Each row is a point on a tangle of strands that fork, close into loops and nearly touch. The rows are in no order.
In the rows, 128 means zero.
Two points are linked if the straight distance between their rows is under 63.8.
futi: [116  88  96 144 202 110 111 162 135 135 138 115]
bife: [133  61 120 131 176 102 115 133 161 166 137 128]
lote: [120 135 130 170  59 138 122 126 199 153 151 134]
luva: [117 122 127 121 188 122 119 135  97 121 112 104]
kig: [167 166 160 102 139 134  98 159  57 102 104 118]
Totek: [156 185 142 114  92 163 191  86 107  99 127 140]
vum: [120 118 125 117  61 108  91 145 132 121 120 150]
vesa: [139 146 150  66 148 143 152 103  76 104 103 129]
miv: [112 134 120  89 182 142 134 130  95  91 125 102]
rerem: [101  95  89 130 185 111 119 154 134 119 138 114]
zure: [117 156 103 170 150 163 194  94 162 104 131  95]
dat: [110  83 120 142 111 112 136 116 174 157 146 129]
bimub: [105 132 104  92 214 144 141 142 103  89 138  95]
dulid: [112 159 112 142 140 168 195  93 142  91 140  96]
mape: [148 135 116 104  59  98  86 162 107 101 109 150]
nagin: [ 91 126  87 117 157 122 101 165 122  98 138 112]
Vik: [122  93 150 115 115  99  88 128 147 182 125 145]
taze: [ 99 134  97 128 163 125  75 190 115 108 139 116]
diri: [127 150 137  59 168 157 136 143  93  68 129 112]
Zaz: [150 197 119 163  82 155 154 104 151 112 106 139]
Rutaf: [126 141 136  85 132 131 143 101  80 111 106 127]
rotap: [136  84 138 151 192 107 105 151 130 160 126 116]
Dobeb: [118 123 127 181 109 130 168  93 178 163 133 133]
vabab: [170 151 136 102  85 100  83 159  78 117  92 152]
Toz: [143 123 173 128 117 103  70 142 104 180 105 156]
gilet: [124 146 130 165  66 133 146 106 145 139 129 149]
dil: [155 198 133 138  93 162 182  85 121 108 119 141]
zitob: [157  46 123 128 179 106 116 111 170 184 142 139]
duviz: [124 125 141 131 172 119 102 142  90 133 106 111]
vivu: [118 131  98 186 150 146 192  94 174 123 133 105]
Nakik: [ 94 105 105 148  90 121 122 137 173 125 151 124]
Vop: [112  88 133 123 116 103 104 127 151 160 128 136]
tuf: [148  52 121 131 140 106 140  92 184 185 160 137]
Boriv: [121 163 128 114 133 177 200  93 128  82 141 104]
bimor: [141 106 170 118 125  99  69 136 138 201 127 146]
Nis: [128 148 133 126  87 128 160  85 100 126 119 149]
sapif: [105 124 116 167  66 132 122 135 189 133 153 129]
tadim: [111 126 127 155 173 126  78 192 109 127 144 106]
sanul: [118 134 133 162 178 135  89 191  86 121 154  94]
Zega: [141 132 158 126 118 108  74 151  90 152  98 142]
fuluf: [129 149 147  80 126 169 197  91 103  84 130 123]
ledor: [129 144 135  99 106 126 159  81  80 126 111 148]
riti: [115 137 127 152  83 130 156  94 129 135 123 142]
Kav: [153 157 142  55 139 149 132 151  85  64 119 123]
Mida: [171 165 153  73 140 138 108 158  67  84 108 122]
zil: [156 145 149 116 104 108  78 156  79 127  95 145]
zemuk: [135 179 123 181  73 145 138 111 173 137 110 152]
Mugap: [ 85 101  93 129 115 112  94 163 165 120 158 124]
sefak: [150 169 154  87 108 164 200  83  97  95 129 143]
Sadi: [125 121 113 194 135 138 185  92 187 149 131 121]
seni: [ 92  96  92 129 145 110  82 176 163 132 157 124]
sinum: [132 127 133 137  27 116 102 137 155 138 139 158]
peloz: [148  65 127 148 126 112 161  80 187 193 163 143]
bir: [139  95 161 151 172 108  96 147 117 177 116 122]

A tip is a point with one link. Name the tips that can be reached along the links from each point below, in the order of the rows.
vabab => lote, seni, sinum
ledor => vesa, Dobeb
Kav => kig, bimub, duviz
futi => sanul, peloz, bir

A fork is a point with three links, a tip a point with one. Leave the first point through the second and follow the links. Name the first fork or tip that comes.
rerem / nagin => sanul
bimor / Vik => Nakik
zure / vivu => Dobeb
bife / zitob => peloz
kig / Mida => miv
diri / Kav => kig
